Points on a hilly landscape, in no order, each with its height.
A ball rolls from a point to the lowest of its 3 nearest points, and stops where none of them is lower. Distance is the straight distance between rows; heights are no part of it.
<648>: 167 107 118 154 101 129  93 165 114 125 124 119  height 4.18
<165>: 101 146 140 113 145 129 154  97 126 122 146 151  height 3.28
<518>: 156 113 142 131 112 129 145 133 115  89 156  91  height 0.75
<389>: 117 140 111 120 163 117 108 140 149 141 104 144  height 4.49
<272>: 164 107 122 149 100 127 108 159 113 118 130 113  height 2.21
<147>: 166  60 128 133  76 114 150 135 119 115 111 174  height 4.47
<560>: 137 130 122 130 146 127 116 139 133  95 128 112  height 4.11
<242>:  94 152 141 121 129 129 160  91 119 146 146 154  height 3.47
<250>: 118 136 132 119 153 128 137 114 131  93 141 124  height 3.62
<484>: 102 140 143 111 142 131 162  89 123  86 155 138  height 4.01
<346>: 167 104 140 133  93 123 150 140 105 106 151 102  height 0.47
<150>: 176  79 136 132  74 112 152 142 101 123 129 142  height 4.43
<68>: 148 120 134 131 126 131 134 134 120  88 146  97  height 0.95
<20>: 101 145 134 113 148 125 149 101 131 130 139 151  height 2.94
<80>:  95 148 131 119 140 126 140 106 136 173 129 149  height 1.14
<203>: 100 146 145 113 141 128 163  88 117 120 152 151  height 3.74
<315>: 106 143 134 113 154 127 146 106 131 113 139 143  height 1.86
<73>:  91 153 140 131 116 144 138 100 129 188 132 133  height 1.35
<282>: 122 138 116 123 160 121 116 138 143 114 117 128  height 1.93
<464>:  98 149 136 118 143 128 144 105 132 156 133 152  height 1.39
<234>: 144 127 116 138 136 129 104 153 133 103 119 111  height 5.59
<270>: 105 143 125 114 156 118 131 120 143 152 121 149  height 1.96
<383>: 130 133 128 125 149 129 126 130 130  91 136 116  height 2.66
<45>:  91 154 143 122 126 133 152  95 124 161 143 148  height 2.47
<571>: 130 135 107 129 156 124  97 153 146 120 101 127  height 3.92
<365>: 171  69 131 132  72 111 150 139 109 125 121 163  height 4.41
<206>: 136 136 102 134 150 122  83 159 150 125  92 128  height 4.21
<171>: 126 136 101 123 159 117  92 154 153 140  89 137  height 4.28
<491>: 171  97 135 136  89 120 143 148 105 111 144 110  height 0.29
<117>: 173  88 128 143  80 118 123 155 105 133 128 137  height 4.31
<259>: 147 120 128 130 130 130 126 140 123  91 140 101  height 1.29
<330>:  89 159 142 138  99 158 139  89 122 181 129 121  height 2.19
<121>: 113 142 112 116 161 115 111 138 155 166 100 147  height 4.57
<204>:  86 152 134 141 103 169 116  93 131 191 108 102  height 3.31
<529>: 112 136 138 114 147 128 153 102 126  81 148 129  height 3.95
<550>: 146 127 108 147 130 130  83 166 135 117 104 118  height 6.74
<627>: 156 117 119 146 118 130  99 159 122 112 122 110  height 4.94
<92>: 169  96 121 149  87 122 109 161 109 135 126 125  height 3.83
<160>: 132 126 138 123 138 132 139 121 125  81 149 107  height 2.24
<534>:  96 144 130 120 139 127 131 115 141 188 123 146  height 1.08
<311>: 105 144 126 114 155 122 133 119 139 141 126 148  height 1.87
<62>: 168 107 130 141  99 125 121 155 110 112 136 108  height 0.79
<485>: 133 129 130 126 141 130 132 127 128  86 140 109  height 2.03
<540>: 101 141 123 116 147 124 118 127 149 198 113 145  height 1.17
<248>:  91 148 133 132 119 149 124 105 139 203 123 125  height 1.11
<83>: 160 113 130 138 113 127 124 150 116 102 142  98  height 0.61
<520>:  85 158 135 143  95 174 118  81 125 175 101  93  height 4.12
<157>: 120 140 121 119 160 123 124 125 140 111 127 132  height 3.06
<177>: 138 122 144 123 132 135 150 117 123  74 156  96  height 2.32
<64>: 130 133 112 128 153 127 102 148 141 113 110 123  height 3.35
<636>: 122 140 108 121 161 117 100 149 152 143  98 143  height 4.40
<267>: 114 140 127 116 156 123 132 119 137 108 132 136  height 3.61
<30>: 172  74 130 135  75 110 142 146 107 128 123 153  height 4.39
<396>: 157 113 133 135 117 130 129 143 116  95 144  97  height 0.87
<553>:  96 145 129 125 131 138 118 116 146 206 115 133  height 1.00

Call two points neighbours if one is among the 3 nearest of the other. Go from one point of each pair to the other, from neighbour to neighbour, staying as low as possible. Name the highest point that can't be avoided.
<315> and <282>: <267>
<315> and <491>: <250>
<315> and <553>: <20>

Two balls start at each pair of points below. Name the first point that both come to, or write -.
<518> and <627>: <491>
<250> and <234>: -
<272> and <571>: -
<206> and <389>: <64>
<365> and <150>: <117>
<204> and <45>: <553>

For each start below, name the point where the ball stops.
<121>: <553>
<648>: <491>
<68>: <491>
<147>: <491>
<92>: <491>
<73>: <553>
<636>: <282>
